Points on a hilly landscape, in no order, each with its height.
From any point a ball rolls to the lowest of the 2 points nearest to it. It stops when none of these is lower. Distance is the straight distance between rows; heights are no part of it.
Q436 height 523: 90, 162, 192, 153, 107, 133, 123, 96, 86, 138, 110, 140, 73, 134, 125, 98, 127, 134, 117, 130, 85, 129, 98, 145, 116, 108, 125, 87, 146, 131, 125, 141, 138, 129, 172, 116, 102, 100, 121, 136, 117
Q53 height 162: 102, 131, 145, 181, 118, 102, 133, 134, 118, 125, 154, 144, 177, 123, 151, 134, 118, 87, 71, 99, 143, 137, 110, 123, 131, 135, 148, 154, 125, 102, 158, 106, 163, 75, 141, 140, 104, 117, 165, 134, 124
Q812 height 481: 78, 134, 156, 146, 167, 175, 134, 140, 103, 102, 152, 111, 115, 127, 138, 142, 123, 102, 128, 166, 169, 100, 156, 93, 109, 153, 79, 147, 123, 135, 118, 102, 101, 136, 147, 87, 92, 149, 150, 123, 143
Q96 height 444: 92, 114, 143, 125, 159, 149, 123, 116, 111, 103, 131, 141, 128, 104, 151, 159, 118, 107, 111, 159, 131, 115, 158, 82, 124, 145, 101, 139, 150, 105, 109, 96, 103, 112, 135, 108, 106, 165, 160, 111, 148
Q28 height 578: 117, 134, 138, 135, 136, 168, 108, 113, 131, 110, 140, 114, 105, 109, 139, 116, 147, 138, 126, 139, 115, 144, 97, 122, 143, 122, 33, 119, 107, 126, 103, 141, 121, 154, 195, 85, 111, 105, 140, 139, 121
Q162 height 571: 117, 119, 64, 69, 104, 143, 144, 122, 191, 154, 160, 122, 153, 156, 130, 141, 175, 120, 148, 134, 103, 161, 144, 168, 118, 106, 115, 138, 154, 126, 153, 117, 91, 167, 115, 157, 143, 146, 105, 115, 117
Q97 height 310: 138, 98, 129, 140, 126, 123, 109, 162, 111, 130, 104, 122, 124, 88, 103, 146, 144, 148, 114, 134, 140, 143, 81, 100, 158, 174, 124, 120, 52, 138, 152, 162, 146, 114, 148, 138, 144, 132, 124, 118, 171
Q288 height 598: 137, 92, 121, 150, 164, 118, 124, 110, 134, 124, 131, 150, 181, 118, 137, 137, 114, 136, 139, 106, 136, 131, 109, 126, 143, 106, 124, 151, 102, 109, 107, 159, 173, 113, 168, 116, 135, 160, 109, 115, 85
Q41 height 337: 132, 113, 97, 149, 140, 106, 146, 129, 100, 125, 64, 130, 141, 149, 121, 105, 124, 156, 88, 73, 169, 134, 149, 133, 188, 119, 141, 117, 113, 148, 148, 110, 129, 135, 125, 104, 139, 87, 86, 144, 98
Q388 height 357: 158, 148, 139, 139, 120, 114, 143, 130, 131, 99, 139, 150, 129, 186, 135, 116, 108, 87, 110, 140, 162, 117, 139, 160, 93, 60, 125, 94, 135, 151, 82, 128, 115, 148, 166, 92, 132, 153, 101, 143, 110
Q407 height 554: 66, 116, 102, 87, 107, 141, 143, 123, 173, 151, 160, 117, 141, 155, 112, 155, 164, 122, 134, 126, 109, 165, 113, 185, 131, 108, 146, 114, 171, 116, 161, 101, 100, 133, 133, 142, 138, 101, 119, 116, 116
Q993 height 504: 119, 165, 151, 139, 123, 157, 114, 110, 111, 124, 125, 126, 71, 154, 144, 102, 125, 130, 141, 126, 102, 113, 132, 134, 114, 88, 87, 94, 137, 117, 118, 155, 139, 175, 173, 109, 112, 127, 124, 159, 102
Q414 height 266: 142, 140, 158, 149, 130, 120, 139, 138, 123, 147, 81, 146, 139, 130, 123, 149, 117, 136, 147, 113, 122, 132, 113, 170, 123, 106, 186, 129, 141, 149, 129, 144, 162, 105, 130, 148, 121, 152, 104, 105, 100
Q443 height 470: 66, 124, 155, 154, 158, 169, 131, 99, 135, 130, 135, 154, 154, 103, 170, 157, 115, 124, 129, 137, 107, 142, 150, 140, 152, 120, 88, 152, 119, 113, 138, 118, 129, 70, 147, 107, 58, 157, 106, 70, 87
Q205 height 384: 91, 144, 146, 160, 146, 147, 145, 166, 103, 113, 136, 102, 132, 117, 95, 152, 127, 124, 132, 142, 163, 135, 125, 115, 103, 161, 149, 138, 107, 122, 139, 121, 120, 105, 141, 119, 107, 130, 131, 114, 140
Q138 height 623: 147, 167, 110, 91, 107, 130, 135, 134, 130, 122, 93, 107, 84, 125, 124, 129, 106, 146, 161, 126, 120, 143, 158, 144, 135, 151, 128, 119, 176, 115, 143, 120, 104, 182, 105, 159, 125, 116, 155, 151, 131
Q497 height 482: 133, 156, 120, 119, 79, 133, 143, 156, 130, 172, 160, 109, 126, 131, 137, 136, 177, 107, 110, 154, 65, 144, 106, 130, 71, 127, 161, 132, 146, 148, 140, 129, 153, 119, 80, 187, 123, 149, 144, 111, 151
Q509 height 409: 157, 138, 116, 123, 151, 127, 134, 167, 140, 122, 95, 143, 129, 107, 149, 167, 97, 107, 113, 140, 169, 134, 160, 153, 155, 135, 142, 142, 144, 108, 134, 112, 115, 133, 127, 126, 124, 158, 160, 127, 132
Q178 height 221: 96, 101, 124, 82, 122, 118, 101, 79, 136, 151, 138, 132, 119, 123, 157, 113, 120, 133, 135, 106, 99, 141, 110, 144, 176, 126, 136, 107, 170, 104, 140, 118, 101, 124, 114, 125, 139, 70, 156, 148, 143
Q655 height 315: 149, 163, 96, 127, 124, 144, 116, 128, 146, 154, 133, 105, 74, 164, 146, 90, 142, 135, 181, 113, 108, 109, 167, 106, 110, 103, 124, 133, 105, 134, 169, 167, 116, 166, 102, 140, 128, 128, 98, 123, 129
Q16 height 503: 141, 154, 129, 105, 67, 125, 129, 115, 114, 146, 142, 121, 106, 159, 117, 103, 166, 121, 110, 138, 54, 141, 99, 124, 80, 103, 109, 99, 125, 153, 142, 146, 151, 158, 134, 159, 133, 151, 102, 127, 126
Q285 height 289: 115, 158, 117, 135, 152, 147, 119, 100, 135, 131, 142, 141, 78, 153, 153, 86, 109, 144, 183, 111, 121, 90, 171, 106, 134, 101, 118, 112, 129, 136, 130, 142, 125, 141, 112, 121, 110, 109, 91, 122, 88
Q55 height 494: 145, 130, 123, 95, 78, 116, 123, 108, 131, 148, 165, 121, 136, 133, 112, 118, 173, 133, 135, 147, 41, 143, 98, 116, 84, 124, 127, 120, 150, 138, 130, 133, 159, 145, 101, 190, 148, 140, 126, 134, 126
Q316 height 192: 159, 124, 98, 142, 123, 146, 119, 172, 157, 143, 110, 100, 103, 132, 120, 108, 161, 129, 119, 114, 150, 114, 128, 121, 148, 148, 109, 159, 63, 136, 163, 151, 121, 163, 118, 123, 144, 138, 121, 138, 168
Q145 height 309: 126, 145, 140, 155, 141, 113, 140, 150, 104, 157, 83, 128, 117, 142, 143, 160, 106, 118, 164, 99, 153, 108, 140, 154, 123, 111, 215, 104, 156, 130, 136, 121, 136, 102, 104, 132, 128, 143, 127, 120, 119
Q888 height 450: 129, 118, 105, 107, 84, 131, 156, 150, 131, 138, 144, 149, 146, 126, 156, 158, 151, 86, 72, 187, 83, 134, 121, 113, 76, 108, 133, 101, 132, 142, 110, 113, 135, 91, 105, 163, 93, 191, 138, 100, 148
Q664 height 505: 43, 115, 126, 129, 141, 149, 143, 99, 137, 112, 107, 141, 149, 117, 122, 161, 108, 149, 130, 129, 125, 133, 157, 128, 149, 137, 126, 125, 144, 111, 148, 93, 110, 80, 138, 121, 76, 134, 103, 89, 103
Q435 height 123: 85, 104, 153, 133, 118, 96, 109, 74, 106, 115, 190, 143, 146, 140, 125, 103, 126, 122, 114, 111, 109, 116, 94, 87, 120, 128, 125, 106, 137, 103, 120, 113, 145, 92, 140, 120, 136, 91, 145, 150, 122
Q421 height 734: 161, 132, 120, 158, 171, 131, 130, 154, 172, 131, 111, 113, 117, 120, 130, 98, 103, 153, 156, 119, 181, 127, 162, 128, 163, 136, 150, 160, 75, 153, 119, 147, 100, 105, 102, 108, 131, 98, 78, 93, 130
Q659 height 236: 134, 118, 134, 193, 137, 91, 125, 127, 114, 138, 144, 143, 156, 140, 158, 98, 108, 102, 89, 60, 158, 102, 121, 107, 153, 134, 151, 156, 113, 107, 163, 121, 170, 108, 125, 125, 135, 89, 165, 163, 113
Q734 height 271: 151, 125, 114, 176, 161, 118, 159, 168, 139, 116, 89, 121, 167, 127, 113, 130, 113, 155, 108, 77, 196, 144, 144, 147, 174, 133, 142, 161, 96, 144, 145, 125, 140, 114, 139, 112, 132, 98, 93, 114, 84
Q601 height 514: 88, 94, 100, 113, 144, 140, 118, 128, 137, 133, 195, 109, 166, 137, 119, 144, 160, 118, 127, 129, 131, 116, 107, 113, 108, 135, 109, 150, 126, 88, 140, 123, 125, 133, 127, 132, 158, 126, 150, 150, 137
Q523 height 368: 155, 123, 137, 124, 153, 146, 129, 148, 134, 125, 112, 126, 151, 99, 136, 154, 116, 116, 128, 148, 142, 127, 146, 148, 118, 133, 121, 183, 151, 97, 109, 113, 126, 147, 133, 123, 128, 175, 157, 134, 136
Q853 height 561: 109, 113, 101, 99, 130, 145, 97, 102, 132, 122, 137, 133, 125, 117, 147, 113, 149, 124, 89, 149, 106, 132, 111, 127, 148, 119, 51, 118, 111, 116, 122, 127, 120, 152, 165, 107, 125, 131, 139, 138, 130
Q986 height 510: 112, 158, 130, 125, 121, 160, 149, 136, 108, 81, 128, 114, 103, 121, 117, 120, 130, 117, 106, 174, 148, 117, 164, 103, 99, 159, 89, 127, 116, 148, 107, 100, 86, 150, 135, 108, 97, 150, 125, 122, 155
Q920 height 284: 115, 66, 115, 78, 128, 112, 98, 67, 140, 145, 138, 143, 159, 135, 133, 101, 135, 126, 100, 112, 106, 132, 99, 163, 174, 117, 96, 137, 149, 110, 120, 104, 99, 142, 133, 103, 162, 89, 136, 155, 135
Q438 height 452: 129, 160, 109, 103, 101, 112, 142, 110, 133, 124, 92, 151, 103, 144, 113, 117, 127, 156, 154, 124, 88, 139, 145, 145, 129, 113, 151, 91, 130, 159, 150, 130, 135, 133, 114, 157, 112, 132, 73, 93, 90
Q270 height 564: 125, 97, 120, 116, 147, 130, 112, 114, 135, 161, 137, 120, 167, 122, 89, 116, 167, 157, 156, 107, 91, 134, 92, 137, 131, 140, 136, 171, 101, 112, 142, 149, 152, 133, 118, 137, 167, 122, 94, 121, 130
Q904 height 288: 118, 134, 171, 144, 143, 144, 150, 99, 105, 93, 142, 151, 149, 129, 122, 127, 106, 111, 133, 162, 123, 104, 154, 123, 85, 112, 121, 132, 154, 122, 62, 105, 124, 109, 130, 93, 99, 172, 100, 113, 107
Q842 height 475: 71, 106, 95, 94, 130, 123, 153, 122, 137, 110, 206, 129, 155, 149, 127, 143, 137, 108, 110, 162, 148, 106, 167, 85, 90, 140, 135, 130, 145, 141, 134, 90, 103, 103, 80, 153, 127, 146, 138, 125, 136
Q337 height 487: 155, 124, 148, 118, 111, 144, 124, 161, 126, 110, 100, 103, 96, 97, 115, 137, 142, 133, 123, 149, 148, 129, 125, 115, 139, 177, 101, 152, 110, 140, 105, 116, 103, 155, 129, 105, 134, 149, 160, 135, 198
Q367 height 414: 161, 107, 101, 94, 143, 100, 114, 130, 132, 137, 117, 148, 134, 130, 131, 152, 100, 144, 173, 112, 144, 124, 133, 128, 161, 128, 150, 105, 136, 109, 126, 145, 128, 132, 113, 138, 170, 123, 133, 140, 123
Q447 height 287: 157, 122, 133, 160, 154, 146, 124, 128, 104, 93, 123, 133, 134, 112, 122, 119, 120, 119, 123, 147, 137, 92, 143, 86, 94, 139, 98, 153, 102, 116, 99, 143, 172, 149, 147, 95, 125, 192, 128, 133, 129
Q450 height 431: 125, 157, 125, 125, 129, 128, 137, 123, 113, 129, 63, 128, 103, 140, 112, 116, 110, 165, 151, 112, 127, 133, 151, 145, 143, 118, 140, 111, 121, 143, 138, 136, 112, 143, 133, 125, 118, 120, 77, 111, 115
Q470 height 513: 162, 160, 164, 123, 86, 130, 116, 133, 104, 144, 140, 120, 101, 132, 122, 126, 157, 131, 117, 148, 71, 141, 74, 124, 76, 91, 98, 97, 123, 156, 104, 176, 157, 146, 166, 138, 137, 134, 128, 126, 135
Q717 height 637: 177, 169, 124, 125, 100, 121, 145, 153, 131, 129, 107, 98, 106, 135, 108, 120, 112, 138, 147, 115, 122, 127, 158, 147, 103, 148, 150, 148, 166, 117, 144, 126, 137, 183, 89, 162, 139, 141, 153, 164, 127
Q35 height 231: 135, 140, 170, 167, 118, 99, 128, 151, 117, 108, 167, 137, 152, 129, 151, 139, 99, 89, 81, 115, 174, 150, 96, 136, 131, 117, 145, 115, 132, 120, 114, 115, 142, 88, 167, 108, 120, 101, 183, 146, 127
Q132 height 178: 146, 146, 161, 125, 85, 98, 119, 114, 135, 153, 127, 163, 120, 124, 142, 124, 139, 119, 114, 133, 87, 148, 86, 165, 120, 107, 191, 88, 150, 181, 128, 131, 152, 86, 105, 170, 125, 113, 129, 108, 117
Q428 height 411: 96, 110, 125, 109, 124, 125, 142, 125, 124, 90, 125, 140, 149, 125, 103, 159, 115, 117, 103, 164, 131, 133, 141, 119, 102, 129, 120, 117, 154, 101, 119, 99, 117, 115, 142, 135, 122, 166, 133, 141, 130
Q194 height 583: 120, 106, 119, 141, 155, 127, 111, 106, 120, 142, 131, 141, 133, 134, 130, 109, 136, 140, 138, 110, 109, 114, 115, 120, 137, 109, 120, 130, 89, 122, 128, 155, 153, 125, 150, 115, 138, 143, 87, 117, 113
Q324 height 262: 133, 125, 118, 140, 121, 152, 113, 163, 125, 144, 100, 107, 108, 119, 110, 124, 163, 141, 121, 126, 126, 140, 91, 128, 139, 141, 109, 133, 64, 138, 159, 171, 143, 155, 157, 136, 136, 134, 110, 122, 158
Q873 height 174: 87, 110, 125, 113, 118, 110, 99, 84, 124, 132, 193, 143, 134, 144, 167, 101, 125, 100, 101, 125, 123, 121, 109, 110, 147, 113, 121, 106, 142, 117, 129, 102, 110, 100, 119, 114, 132, 79, 160, 148, 136
Q245 height 379: 136, 83, 121, 131, 144, 81, 128, 127, 111, 131, 102, 150, 165, 131, 131, 161, 101, 145, 132, 85, 168, 123, 126, 126, 168, 118, 166, 96, 139, 113, 126, 122, 139, 93, 121, 121, 160, 112, 128, 135, 104
Q193 height 506: 160, 122, 163, 151, 164, 134, 109, 154, 134, 167, 76, 97, 107, 120, 136, 127, 108, 147, 169, 89, 154, 129, 130, 157, 159, 134, 168, 162, 138, 116, 128, 155, 131, 139, 117, 122, 144, 102, 136, 141, 137
Q272 height 649: 178, 133, 123, 113, 118, 107, 145, 135, 146, 125, 152, 120, 155, 122, 99, 107, 129, 145, 129, 132, 128, 139, 140, 144, 111, 143, 143, 157, 129, 139, 105, 122, 122, 132, 92, 127, 157, 121, 116, 122, 141
Q275 height 436: 133, 112, 102, 93, 98, 106, 135, 119, 136, 117, 132, 158, 146, 132, 129, 151, 137, 117, 98, 164, 97, 140, 123, 137, 120, 107, 136, 94, 130, 144, 126, 122, 129, 106, 115, 157, 127, 166, 112, 113, 130
Q541 height 327: 128, 128, 170, 148, 137, 114, 148, 103, 102, 88, 143, 147, 149, 161, 111, 112, 95, 112, 122, 137, 165, 115, 130, 146, 101, 88, 136, 106, 140, 144, 66, 100, 111, 106, 152, 75, 126, 123, 96, 127, 101
Q891 height 339: 115, 136, 142, 184, 169, 138, 151, 158, 111, 102, 104, 115, 152, 125, 99, 130, 104, 142, 138, 115, 184, 124, 144, 116, 127, 149, 146, 147, 92, 137, 132, 119, 136, 113, 143, 105, 107, 128, 97, 107, 104
Q735 height 466: 134, 164, 123, 122, 84, 133, 149, 159, 106, 150, 139, 123, 112, 110, 149, 124, 161, 108, 71, 177, 69, 141, 119, 100, 72, 139, 130, 123, 117, 167, 119, 122, 132, 103, 98, 170, 98, 157, 140, 90, 165
Q427 height 428: 108, 145, 90, 116, 132, 150, 118, 151, 109, 113, 157, 119, 93, 164, 148, 144, 136, 95, 134, 155, 171, 95, 159, 74, 113, 138, 86, 97, 116, 139, 154, 129, 107, 170, 130, 130, 121, 136, 158, 149, 145
Q867 height 268: 153, 124, 97, 122, 109, 142, 121, 133, 132, 149, 118, 93, 100, 180, 116, 92, 157, 122, 152, 105, 131, 101, 146, 107, 112, 123, 117, 143, 75, 133, 175, 156, 107, 189, 116, 119, 154, 147, 101, 141, 162
Q828 height 380: 177, 154, 107, 132, 117, 123, 133, 148, 150, 107, 188, 138, 129, 182, 145, 122, 125, 78, 119, 152, 178, 115, 133, 121, 92, 67, 94, 101, 118, 157, 92, 155, 124, 155, 162, 110, 142, 136, 132, 155, 114
Q319 height 325: 184, 129, 139, 145, 156, 143, 114, 136, 130, 106, 99, 133, 133, 111, 131, 140, 107, 128, 142, 132, 139, 112, 137, 126, 114, 121, 103, 161, 139, 104, 88, 147, 166, 168, 163, 110, 135, 183, 147, 144, 111
Q887 height 540: 137, 92, 152, 138, 165, 131, 106, 128, 121, 178, 87, 103, 154, 120, 111, 126, 136, 154, 166, 91, 121, 123, 105, 153, 150, 137, 155, 174, 121, 110, 133, 149, 142, 139, 122, 137, 161, 119, 119, 133, 133
Q303 height 67: 131, 100, 157, 149, 115, 64, 117, 81, 110, 127, 172, 153, 173, 115, 122, 101, 125, 120, 100, 103, 111, 118, 95, 100, 122, 133, 152, 132, 131, 120, 112, 109, 161, 71, 113, 130, 150, 97, 146, 135, 129
Q965 height 455: 133, 122, 150, 102, 115, 103, 108, 108, 106, 115, 110, 133, 129, 94, 88, 141, 109, 162, 153, 130, 102, 146, 108, 104, 135, 162, 134, 105, 156, 113, 124, 148, 144, 126, 124, 160, 150, 103, 152, 145, 129
Q590 height 430: 123, 143, 190, 140, 113, 103, 122, 112, 107, 124, 104, 125, 134, 89, 97, 147, 103, 145, 144, 115, 113, 156, 96, 134, 123, 151, 162, 115, 188, 120, 120, 135, 150, 111, 133, 162, 130, 93, 167, 147, 109
Q9 height 364: 150, 111, 133, 158, 120, 119, 137, 179, 124, 110, 98, 113, 104, 106, 86, 125, 121, 144, 120, 116, 182, 128, 107, 104, 171, 186, 138, 116, 64, 147, 137, 136, 130, 121, 127, 111, 139, 112, 120, 138, 170
Q60 height 443: 182, 125, 119, 85, 113, 107, 111, 131, 134, 122, 102, 131, 132, 119, 94, 139, 114, 160, 151, 124, 123, 149, 114, 130, 145, 142, 114, 104, 123, 130, 125, 167, 128, 162, 131, 154, 173, 123, 132, 142, 128
Q802 height 653: 211, 152, 135, 114, 111, 108, 155, 156, 159, 149, 119, 103, 135, 142, 103, 118, 115, 138, 142, 108, 142, 134, 170, 170, 106, 135, 171, 170, 154, 139, 118, 124, 120, 154, 66, 138, 161, 144, 121, 133, 134
Q446 height 530: 137, 124, 140, 121, 111, 133, 128, 109, 89, 75, 94, 140, 109, 123, 118, 109, 109, 110, 75, 171, 134, 113, 160, 106, 107, 154, 99, 122, 123, 134, 96, 94, 108, 151, 136, 100, 118, 174, 133, 138, 164
Q147 height 469: 106, 106, 102, 107, 102, 137, 149, 86, 160, 119, 105, 157, 135, 158, 123, 144, 157, 145, 145, 137, 65, 110, 148, 156, 98, 120, 153, 96, 148, 146, 156, 115, 150, 121, 97, 158, 100, 158, 75, 88, 81
Q2 height 391: 123, 140, 115, 150, 152, 136, 141, 148, 122, 131, 70, 109, 87, 152, 123, 100, 109, 167, 155, 86, 161, 133, 152, 133, 173, 126, 149, 110, 112, 146, 148, 135, 105, 140, 128, 117, 122, 69, 81, 131, 109
Q439 height 535: 78, 87, 100, 87, 123, 140, 129, 103, 175, 131, 189, 120, 173, 135, 116, 153, 158, 129, 133, 134, 96, 138, 114, 140, 119, 112, 114, 141, 176, 92, 140, 95, 125, 116, 130, 153, 133, 122, 143, 139, 108
Q364 height 435: 161, 122, 132, 142, 105, 130, 118, 180, 148, 110, 135, 107, 77, 91, 120, 122, 146, 132, 142, 136, 167, 124, 100, 78, 169, 176, 100, 129, 84, 154, 101, 133, 119, 129, 115, 98, 141, 111, 156, 137, 192
Q764 height 456: 110, 114, 102, 90, 111, 120, 155, 126, 137, 116, 156, 142, 143, 137, 125, 153, 134, 126, 136, 162, 115, 123, 156, 111, 92, 136, 169, 111, 136, 141, 119, 109, 100, 86, 75, 154, 120, 169, 106, 88, 148
Q516 height 395: 106, 170, 173, 154, 128, 111, 132, 129, 109, 133, 134, 118, 109, 102, 124, 135, 104, 138, 160, 117, 122, 142, 113, 130, 123, 138, 190, 118, 170, 113, 132, 129, 145, 89, 116, 144, 107, 94, 148, 117, 117
Q733 height 434: 85, 150, 158, 168, 144, 163, 144, 139, 112, 130, 150, 130, 154, 95, 142, 146, 132, 126, 106, 147, 113, 154, 121, 120, 124, 141, 106, 156, 95, 125, 131, 127, 123, 65, 147, 113, 64, 131, 116, 69, 129
Q967 height 676: 169, 122, 126, 108, 134, 145, 143, 140, 150, 142, 139, 93, 127, 107, 123, 108, 160, 147, 155, 139, 129, 130, 153, 129, 108, 162, 132, 193, 101, 139, 104, 130, 80, 135, 85, 119, 147, 139, 121, 99, 189
Q593 height 220: 129, 146, 184, 141, 111, 107, 135, 119, 121, 134, 109, 163, 141, 99, 130, 145, 114, 128, 120, 138, 96, 154, 91, 158, 126, 109, 178, 102, 145, 166, 115, 142, 148, 65, 133, 144, 100, 132, 122, 90, 112
Q566 height 521: 155, 133, 162, 140, 126, 157, 105, 154, 133, 125, 79, 114, 103, 61, 134, 133, 141, 137, 103, 158, 121, 152, 97, 129, 162, 157, 82, 163, 102, 158, 103, 127, 124, 135, 154, 105, 106, 130, 159, 110, 177
Q496 height 581: 107, 134, 78, 74, 142, 160, 106, 115, 144, 135, 129, 129, 97, 123, 178, 137, 140, 124, 132, 153, 109, 134, 149, 131, 158, 117, 71, 120, 138, 113, 139, 123, 82, 164, 141, 133, 115, 127, 150, 125, 134
Q600 height 616: 133, 90, 109, 113, 143, 102, 112, 112, 157, 144, 127, 152, 189, 91, 132, 153, 124, 140, 133, 113, 111, 147, 104, 145, 164, 129, 130, 157, 131, 106, 146, 136, 156, 99, 126, 151, 139, 133, 138, 115, 100
Q821 height 460: 150, 139, 136, 139, 152, 137, 127, 158, 140, 141, 77, 121, 116, 120, 144, 143, 92, 127, 138, 102, 171, 146, 130, 180, 176, 118, 151, 135, 143, 118, 128, 139, 120, 135, 149, 116, 128, 103, 148, 143, 119
Q146 height 707: 173, 133, 127, 130, 136, 142, 126, 136, 175, 132, 112, 104, 104, 128, 128, 89, 139, 154, 155, 131, 155, 129, 164, 138, 143, 136, 127, 170, 81, 158, 116, 147, 71, 133, 95, 101, 141, 106, 81, 92, 177
Q779 height 101: 115, 121, 129, 134, 148, 126, 97, 116, 145, 167, 161, 115, 121, 124, 162, 111, 127, 131, 164, 90, 124, 144, 102, 149, 171, 117, 146, 135, 129, 107, 146, 146, 122, 117, 132, 121, 133, 64, 140, 131, 127
Q688 height 454: 120, 146, 107, 147, 151, 161, 116, 170, 120, 117, 149, 122, 107, 143, 165, 155, 120, 86, 125, 137, 175, 112, 133, 106, 123, 118, 92, 120, 140, 106, 150, 134, 134, 169, 165, 124, 115, 131, 183, 164, 121
Q92 height 633: 155, 114, 79, 107, 139, 106, 134, 140, 164, 140, 177, 144, 171, 121, 128, 130, 140, 131, 136, 128, 136, 134, 127, 129, 134, 126, 141, 155, 105, 126, 133, 132, 136, 108, 94, 140, 153, 125, 115, 113, 117
Q477 height 403: 130, 145, 102, 127, 129, 130, 141, 157, 129, 104, 191, 124, 124, 164, 122, 145, 130, 84, 129, 158, 206, 115, 137, 100, 108, 113, 95, 91, 106, 162, 128, 138, 109, 145, 150, 119, 137, 114, 143, 153, 133
Q409 height 758: 135, 98, 122, 125, 172, 124, 126, 132, 139, 145, 105, 113, 132, 114, 132, 116, 97, 154, 150, 104, 181, 131, 159, 140, 184, 153, 160, 141, 97, 137, 121, 112, 73, 104, 97, 100, 146, 80, 89, 95, 145
Q442 height 349: 114, 142, 138, 124, 119, 103, 144, 127, 121, 135, 101, 127, 115, 116, 130, 168, 104, 129, 155, 126, 131, 124, 153, 143, 120, 144, 205, 106, 190, 114, 134, 104, 129, 101, 80, 161, 123, 139, 156, 125, 126
Q264 height 492: 102, 114, 101, 120, 144, 126, 144, 145, 128, 108, 217, 112, 170, 150, 118, 149, 141, 93, 117, 157, 173, 103, 141, 86, 80, 146, 107, 147, 137, 121, 128, 104, 123, 128, 105, 135, 147, 140, 163, 157, 133
Q769 height 528: 149, 158, 158, 123, 120, 144, 105, 142, 123, 151, 131, 110, 105, 112, 137, 145, 144, 138, 161, 144, 89, 141, 102, 136, 99, 106, 111, 122, 142, 128, 107, 164, 144, 144, 148, 145, 130, 135, 146, 126, 131
Q366 height 603: 111, 144, 99, 81, 112, 151, 126, 125, 125, 116, 93, 113, 81, 127, 136, 119, 127, 143, 130, 136, 114, 144, 135, 143, 162, 149, 85, 103, 142, 115, 154, 126, 88, 190, 144, 129, 116, 103, 145, 159, 155
Q506 height 480: 130, 161, 116, 153, 135, 163, 119, 150, 129, 111, 134, 114, 79, 136, 144, 121, 126, 125, 151, 117, 142, 117, 120, 110, 131, 119, 76, 114, 136, 108, 145, 158, 154, 191, 180, 125, 112, 108, 163, 175, 99
Q641 height 249: 118, 128, 166, 158, 143, 143, 134, 105, 81, 115, 124, 146, 129, 132, 129, 120, 121, 112, 128, 149, 107, 77, 150, 99, 67, 123, 125, 141, 128, 106, 96, 132, 155, 127, 133, 99, 110, 201, 106, 127, 128
Q791 height 294: 138, 134, 116, 160, 125, 113, 124, 129, 112, 149, 161, 127, 118, 152, 146, 74, 131, 97, 77, 91, 141, 86, 129, 124, 130, 132, 148, 151, 130, 111, 157, 114, 154, 148, 92, 123, 147, 98, 168, 191, 133
Q588 height 543: 138, 124, 120, 111, 126, 139, 117, 132, 127, 117, 102, 132, 140, 86, 121, 134, 153, 134, 79, 162, 97, 156, 105, 123, 136, 151, 70, 143, 109, 137, 118, 136, 137, 134, 153, 130, 120, 155, 147, 117, 151
Q679 height 321: 110, 79, 111, 100, 116, 96, 133, 81, 145, 115, 124, 146, 175, 138, 109, 115, 127, 125, 67, 123, 117, 132, 122, 153, 145, 116, 106, 129, 157, 107, 118, 85, 130, 133, 136, 123, 152, 121, 132, 165, 109
Q85 height 486: 51, 115, 109, 117, 126, 153, 155, 92, 138, 121, 86, 141, 127, 142, 110, 151, 141, 146, 128, 134, 86, 109, 171, 152, 117, 127, 135, 120, 158, 119, 160, 87, 122, 115, 118, 142, 85, 165, 89, 106, 94
Q932 height 347: 126, 99, 115, 112, 116, 84, 132, 87, 112, 106, 93, 155, 149, 140, 108, 120, 110, 142, 100, 111, 131, 125, 129, 136, 147, 114, 128, 94, 144, 133, 116, 106, 134, 117, 135, 121, 145, 115, 115, 144, 103
Q11 height 226: 112, 147, 143, 153, 157, 148, 110, 120, 133, 156, 149, 115, 78, 155, 154, 93, 116, 141, 188, 92, 125, 116, 131, 126, 143, 105, 141, 109, 126, 121, 131, 161, 124, 133, 136, 113, 123, 70, 103, 132, 105
Q493 height 132: 144, 122, 149, 145, 103, 75, 111, 101, 112, 163, 137, 154, 134, 119, 130, 108, 132, 125, 125, 95, 97, 120, 86, 126, 132, 122, 194, 112, 139, 145, 139, 142, 173, 87, 100, 164, 154, 100, 144, 135, 118

Where does a ball stop that starts at each point below?
Q588 => Q316
Q664 => Q734
Q272 => Q641
Q85 => Q734
Q439 => Q275
Q965 => Q303
Q470 => Q275
Q436 => Q641
Q887 => Q641
